Points on a hilly landscape, in no order, each with its height.
From any point a ball takes the steepest step (drop divided by distance) to one of its 2 nearest points. It stops when none of these is lower. Distance is the straight distance between rows; heights are no part of it.
K_410 (h 4.78): -10	-1	9	-11	-9	0	-6	-13	-10	1	2	-7	-3	0	0	-16	-1	-6	-6	17	-10	15	5
K_61 (h 6.04): 4	5	11	0	11	-3	8	24	9	9	0	-19	-7	-1	-5	-5	6	-6	-7	-18	10	-5	-15
K_534 (h 3.70): -4	-20	-27	15	5	-12	-2	-2	-11	13	-2	-14	-1	12	3	-11	12	-15	2	-5	1	1	10
K_749 (h 2.12): 6	3	-4	-28	1	14	3	-3	-20	-2	1	-17	2	19	1	12	0	5	11	11	-7	-7	-12
K_90 (h 4.01): 3	14	20	11	-8	16	10	-2	-7	-7	8	6	-10	-7	0	7	-23	6	-6	5	-13	-18	2
K_682 (h 5.58): -20	5	6	-5	-3	7	-15	-4	10	-2	-5	2	-2	-21	24	5	-2	10	-8	0	-14	15	1
K_735 (h 6.33): -3	-3	5	9	-6	-12	2	9	8	1	5	12	-16	-10	-25	8	9	0	-14	-3	-1	-1	-3
K_294 (h 4.13): 2	0	-20	-23	14	-4	2	-7	-6	7	9	19	-1	1	-1	27	4	5	4	2	-9	3	-10
K_524 (h 5.72): 19	1	-16	2	-1	13	3	5	3	8	7	-16	-15	4	12	19	12	8	1	-18	17	1	16
K_505 (h 4.67): 7	-9	-12	1	4	25	-11	-15	-3	-4	-14	5	2	6	6	22	4	6	-1	3	-9	9	10
K_578 (h 4.73): -15	5	-1	15	1	-5	-18	-8	16	-9	5	3	17	8	17	-29	8	4	9	3	1	-2	1
K_472 (h 5.99): 11	-3	-2	-8	-5	-6	5	-13	-13	10	5	-5	-16	-14	-12	3	-6	-18	-6	2	11	3	18
K_467 (h 5.14): 13	-6	-22	2	6	19	-8	-12	9	-1	4	16	1	11	4	22	5	12	0	-3	-2	7	10
K_78 (h 5.84): 0	-6	4	4	8	-8	-9	12	2	-2	4	-13	3	8	-6	-12	5	-12	-12	-11	20	-8	19
K_572 (h 2.15): -15	-1	16	2	-5	8	3	11	-2	-7	-18	-10	7	-18	14	-2	-12	11	9	-5	0	0	-10
K_100 (h 5.09): -6	3	6	6	6	11	-6	1	-3	-16	-6	16	13	2	4	11	-6	7	0	7	-6	-3	0
K_906 (h 4.19): 8	-15	-12	3	-4	26	-11	-14	6	8	-27	-6	0	4	10	12	14	3	-1	0	-5	7	4
K_139 (h 5.13): -9	2	8	9	-1	-10	-12	-5	3	-1	-6	9	10	-1	3	-15	14	-11	-13	8	1	-4	4
K_549 (h 6.57): 5	19	16	-19	3	-10	-3	-6	12	6	23	12	7	-3	2	-10	-8	-3	5	-2	-4	-4	-5
K_932 (h 2.89): -15	1	-3	38	-8	-4	-4	7	6	-13	-4	17	-9	-18	-4	-1	9	4	-12	-3	1	1	-2
K_196 (h 3.60): -3	1	24	1	-13	-1	7	1	1	-11	-2	0	-13	3	-27	-3	-15	-3	-5	9	-10	-3	-14
K_788 (h 5.21): 11	-14	-16	13	1	13	-11	2	9	12	-5	-18	-5	0	6	12	23	4	-2	-25	14	0	16
K_309 (h 6.20): -1	-3	-7	-1	11	-14	-7	-3	-2	22	0	-11	6	-12	9	-12	9	-24	-3	-10	9	-2	10
K_588 (h 5.59): 6	-7	-6	-1	1	-1	-3	-5	-14	2	0	0	-10	-13	-8	13	9	-6	-10	6	3	8	17
K_531 (h 4.31): -13	10	13	-1	1	-1	-15	-6	1	-23	3	13	13	-15	11	-10	-18	2	6	10	3	-3	8
K_913 (h 4.25): 7	14	20	6	-11	7	7	-7	-5	-2	10	9	-5	-5	4	-2	-17	-6	-6	3	0	-11	10
K_926 (h 3.77): 5	5	11	-14	13	8	-6	6	7	-4	-4	-4	26	14	13	5	-8	12	9	-4	4	-8	1
K_283 (h 4.50): -15	11	6	4	0	-6	-16	-4	16	-15	9	15	10	-6	17	-19	-3	8	3	3	3	3	5
K_465 (h 6.28): 6	2	-5	-4	14	1	1	21	15	15	-5	-28	-8	9	3	1	23	-5	-10	-11	1	5	-19
K_661 (h 2.93): 0	8	4	-18	-3	1	2	5	1	-3	19	-12	-20	-1	7	-2	-13	7	-5	-6	5	10	5
K_984 (h 5.05): -9	2	23	-1	-11	10	-7	-11	-14	-5	-3	-4	-1	-5	1	-10	-10	-10	-8	18	-10	2	8
K_211 (h 4.40): 3	3	-17	7	9	-2	6	2	-4	-11	8	28	7	2	-2	13	-5	12	10	-4	-2	1	-9
K_330 (h 2.03): -5	3	8	6	-14	1	14	4	-7	1	-19	-2	-17	-34	-3	11	-7	-6	-3	-6	0	-2	-10
K_231 (h 3.85): -4	0	-9	7	2	8	-10	0	-1	-11	4	13	-15	4	-11	22	10	7	-15	9	-18	18	4
K_194 (h 6.49): -9	-4	-1	2	-2	-13	-4	11	8	8	-1	-1	-10	-13	-10	4	13	-1	-14	-8	6	7	1
K_202 (h 3.36): -12	0	17	4	-12	5	7	5	-5	-7	-4	4	-6	4	-16	-5	-1	7	1	12	-18	2	-26
K_375 (h 6.69): -12	-3	-1	-7	1	-8	-2	11	9	8	-7	-16	-2	-5	6	-13	10	-3	-8	-8	0	12	-3
K_659 (h 2.35): -10	-9	3	7	-5	-8	6	4	-8	-5	-16	-2	12	-1	-10	-16	3	-1	11	10	-4	-1	-17
K_70 (h 4.96): 5	-10	-23	-7	-5	1	7	-6	-13	3	-1	-7	-21	2	-6	12	12	4	-5	9	-2	12	3
K_284 (h 2.99): 4	0	-4	0	-4	3	-2	-17	-7	22	-5	-10	-1	9	15	-5	24	-14	-8	10	-11	3	4
K_311 (h 6.27): 6	12	1	-2	6	0	3	7	11	11	14	-6	-1	9	11	-5	9	6	0	-8	1	3	-7
K_433 (h 6.99): -3	-2	1	-12	-1	-18	0	-1	6	11	14	-15	-11	3	-14	-23	0	-19	-4	2	-2	9	-3
K_119 (h 2.29): -7	1	6	11	-11	-4	20	9	-2	3	-13	2	-10	-22	-1	0	-4	2	6	-11	4	-5	-23
K_224 (h 3.04): -11	2	-5	-4	3	7	-4	4	-4	-11	10	11	-19	-6	-8	18	-6	7	-14	4	-14	14	-1
K_764 (h 6.03): 1	-6	-3	-7	15	-11	-6	11	0	11	5	-24	2	-1	0	-17	2	-18	-7	-14	16	-1	12
K_66 (h 6.00): 6	1	-5	5	3	13	-8	0	21	5	1	-7	0	18	14	-2	8	11	-1	-11	2	6	1
K_203 (h 3.81): -2	8	23	2	-9	8	10	0	-5	-13	1	4	-12	-6	-13	9	-26	0	4	1	-12	-15	-11
K_538 (h 1.90): -11	-1	17	-6	-4	-6	1	7	-1	-12	-13	-8	10	-18	-6	-13	-22	-2	14	-2	10	-4	-7
K_545 (h 2.59): -3	-10	5	12	-3	-3	11	10	-5	-3	-22	4	10	8	-17	-1	9	2	-3	10	0	-8	-18
K_40 (h 6.07): 10	2	5	-10	-1	-22	9	5	12	6	8	1	-14	2	-29	-1	-4	-11	-3	-10	5	-5	-8
K_872 (h 5.92): 4	8	10	-5	0	-6	10	19	11	5	-2	-4	-7	-5	-10	1	-5	-3	-2	-13	10	-9	-8
K_32 (h 4.26): 0	-16	-23	5	3	-9	-4	3	-6	7	-2	-15	-4	2	-4	-1	11	-4	-2	-9	12	10	15
K_275 (h 2.41): -2	5	4	-11	-9	2	12	0	-7	7	-8	-11	-14	-26	13	5	-5	-6	1	-7	5	3	-5
K_516 (h 4.70): 2	9	-1	18	0	-4	11	9	5	-14	16	27	-4	-4	-6	4	-12	12	1	-7	5	-5	-3
K_907 (h 4.87): 9	-4	-11	-15	4	-13	14	-4	-8	15	-4	15	10	-3	-11	11	-2	-7	12	7	-6	-14	-13
K_570 (h 2.23): -8	5	8	-10	-5	2	1	5	-1	-12	15	2	-22	-3	-9	4	-19	7	-10	2	-4	6	5
K_482 (h 6.85): -10	-3	2	-10	5	-14	-4	12	8	4	9	-20	-1	10	-5	-26	6	-11	-5	1	-2	12	-5
K_337 (h 4.69): 14	3	-10	-5	9	-9	12	-3	-6	1	7	28	14	7	-9	9	-6	3	11	5	0	-15	-6
K_454 (h 2.96): -5	-8	0	17	-6	8	8	1	-6	-10	-12	6	-2	19	-12	-2	11	9	-2	12	-15	4	-17
K_391 (h 5.40): 6	5	6	22	-4	13	-2	2	5	2	6	3	-3	6	9	10	6	8	-15	-3	3	-10	22
K_361 (h 5.51): 19	-4	-4	8	7	-4	6	1	-9	1	3	10	6	-3	-15	13	0	-6	-1	-2	20	-16	22
K_393 (h 4.06): 2	8	-12	-2	0	0	15	-8	-11	0	7	22	-6	-15	6	18	-7	6	11	-3	-5	3	-17
K_290 (h 3.49): -8	-2	3	-26	13	11	-8	2	-2	-11	3	-6	16	19	6	12	-11	16	11	-2	-1	0	-4
K_183 (h 3.29): -10	0	-3	35	-8	3	-1	-2	-1	-10	-4	14	-5	-3	2	-4	9	3	-10	6	-8	5	2
K_404 (h 6.68): 3	10	19	-11	-7	-15	-1	-7	6	-4	7	4	3	-10	-11	-9	-18	-12	3	-1	5	-5	-1
K_555 (h 3.58): 7	-11	-13	-1	-2	12	-5	-18	-6	12	-14	-11	4	14	13	-1	18	-8	-2	11	-8	7	11
K_517 (h 4.97): -10	5	12	9	-4	-6	-13	-6	1	-2	0	-1	15	7	6	-29	10	-8	-2	13	-3	-2	-2
K_747 (h 2.74): -4	-2	-7	-14	2	12	8	10	0	-3	-10	-12	5	10	4	11	-4	22	24	-8	-5	-4	-28
K_674 (h 6.89): 3	-6	-3	-6	-9	-19	8	-11	-6	4	13	-5	-9	3	-20	-21	-12	-19	5	8	-5	4	-1
K_689 (h 5.36): 4	0	15	8	-5	1	-4	-3	-5	4	-1	2	0	2	-6	-5	9	-13	-18	7	2	-6	13
K_442 (h 6.19): 10	4	10	2	-6	-16	3	0	13	3	13	15	-14	2	-30	4	-3	-6	-11	-3	1	-6	-3
K_156 (h 6.47): 7	22	10	-11	3	-4	4	3	9	6	22	15	9	7	10	-2	-1	7	6	-5	0	-7	-9
K_177 (h 2.09): -10	0	23	14	-11	-5	9	4	-2	-11	-12	-3	5	-9	-11	-19	-14	-2	12	1	5	-9	-15
K_448 (h 3.32): 7	5	-13	-11	-1	6	9	-6	-6	15	-4	-4	3	5	16	8	9	5	19	2	-12	-3	-20
K_617 (h 2.51): -10	-5	-2	19	-5	-6	12	14	3	-6	-13	11	-6	-15	-6	-1	2	7	-1	-7	3	2	-14
K_278 (h 4.63): 9	10	5	4	-2	15	2	-12	-13	-11	15	15	5	2	16	8	-16	3	3	5	3	-5	15
K_557 (h 4.22): -2	-6	-13	-15	-1	-4	-1	-7	-5	1	8	-9	-10	11	0	-6	1	1	-3	9	-5	18	4
K_157 (h 5.26): -9	4	23	-1	-5	2	-10	-7	4	-6	-6	1	-1	-21	-1	-3	-15	-9	-17	7	-6	-6	14
K_904 (h 6.76): 2	1	7	-11	-5	-17	3	-14	-4	-1	9	0	3	-4	-12	-14	-21	-11	18	4	-3	-2	-9
K_603 (h 3.44): -3	-8	-10	21	-9	9	3	-5	-3	-9	-6	1	-5	14	-1	-2	8	10	-2	4	-7	12	-7
K_297 (h 5.00): 10	6	-1	9	-3	13	2	-7	-4	-3	9	3	2	11	16	2	-5	8	-3	1	5	0	17
K_699 (h 6.25): 6	-2	-6	-9	3	-13	1	-10	-5	11	3	0	4	-13	0	-8	-5	-19	0	1	12	0	17
K_753 (h 5.78): 8	1	3	1	3	-5	9	11	2	3	0	3	-1	0	-6	6	-4	0	-2	-8	15	-7	7
K_35 (h 4.95): 9	0	-13	-6	10	-16	-5	-3	4	6	7	23	10	-15	-7	15	11	-1	0	1	7	-3	10
K_487 (h 3.20): 0	-14	-25	15	3	-7	-5	-10	-2	8	2	-10	18	12	17	-17	3	-17	12	-2	2	-7	10
K_22 (h 5.41): -17	9	24	-7	-7	0	-10	0	6	2	-10	0	1	-23	13	-5	-3	0	-10	4	-11	3	1
K_563 (h 4.54): 7	1	-14	-11	11	-3	-6	-5	3	4	5	21	2	1	-1	24	11	11	-3	1	-5	7	4
K_174 (h 3.07): 4	-3	-8	-20	10	7	2	12	3	-5	0	-16	10	26	1	2	-7	20	20	-4	-2	0	-17
K_662 (h 2.08): 5	-15	-7	-1	2	17	-1	-10	-11	-7	-14	-17	14	19	5	-6	-5	6	16	9	0	2	6
K_388 (h 6.52): -6	-3	0	-1	12	2	-2	17	8	12	-8	-36	-8	-2	11	-13	13	-11	-3	-10	1	13	-16
K_122 (h 5.62): 2	0	15	5	1	-7	-11	5	4	0	12	0	-7	6	-14	-6	3	-9	-21	-2	13	-8	23
K_669 (h 5.66): 2	-9	-6	12	1	14	-19	-3	25	-7	-4	8	5	18	1	3	11	14	-9	1	-1	6	10
K_473 (h 4.76): 2	-14	-9	10	4	-2	-10	1	0	9	0	-14	-3	-1	-4	8	25	0	-8	-12	13	2	20
K_846 (h 2.44): -10	-2	0	-5	-5	12	5	9	2	-3	-19	-20	4	-3	14	1	-2	15	22	-8	-4	7	-21
K_276 (h 4.89): -3	7	3	20	2	3	1	13	7	-18	-4	22	8	-13	1	9	-12	10	-3	-3	3	-11	6
K_768 (h 3.94): 4	5	10	1	5	5	0	3	4	-5	-8	0	29	7	18	-5	-5	5	10	-3	12	-13	7
K_988 (h 5.03): 11	-3	-12	-4	6	-20	7	4	1	25	-3	10	8	-2	-14	7	17	-14	2	2	-2	-13	-10
K_390 (h 5.34): -9	2	-5	15	7	8	-21	3	15	-24	-12	18	11	4	1	5	4	11	-7	7	-7	3	8
K_485 (h 5.24): 16	2	-4	-4	13	-7	0	2	-8	-5	-3	20	13	-14	-11	21	-7	-5	1	-1	14	-12	16
K_888 (h 3.71): 2	8	-17	-16	1	-1	9	-11	-8	8	10	14	-7	2	11	15	3	8	14	3	-12	3	-20
K_696 (h 4.15): -1	7	12	0	2	0	-4	-4	-6	-12	2	5	18	-4	7	-14	-16	-2	8	9	8	-9	10
K_530 (h 2.86): 9	-2	-17	-14	-2	4	9	-4	-13	13	-2	-18	-1	14	7	1	9	-6	11	12	-9	-1	-11
K_83 (h 3.59): -3	2	-9	-23	3	-6	0	-1	2	3	18	-14	-4	3	7	-16	-9	2	6	-3	3	18	6
K_989 (h 1.21): 6	-1	-1	-8	-5	19	5	-5	-16	-8	-3	-18	-1	18	9	1	-7	9	9	8	-2	-1	0
K_9 (h 2.75): 8	-15	-16	9	1	11	0	-11	2	7	-9	-15	16	20	14	-11	-1	-4	16	-4	5	-1	9

For each start below, name the point where the ball stops.
K_183 -> K_330
K_433 -> K_888
K_290 -> K_538
K_442 -> K_888
K_984 -> K_570
K_61 -> K_888
K_473 -> K_989
K_699 -> K_570
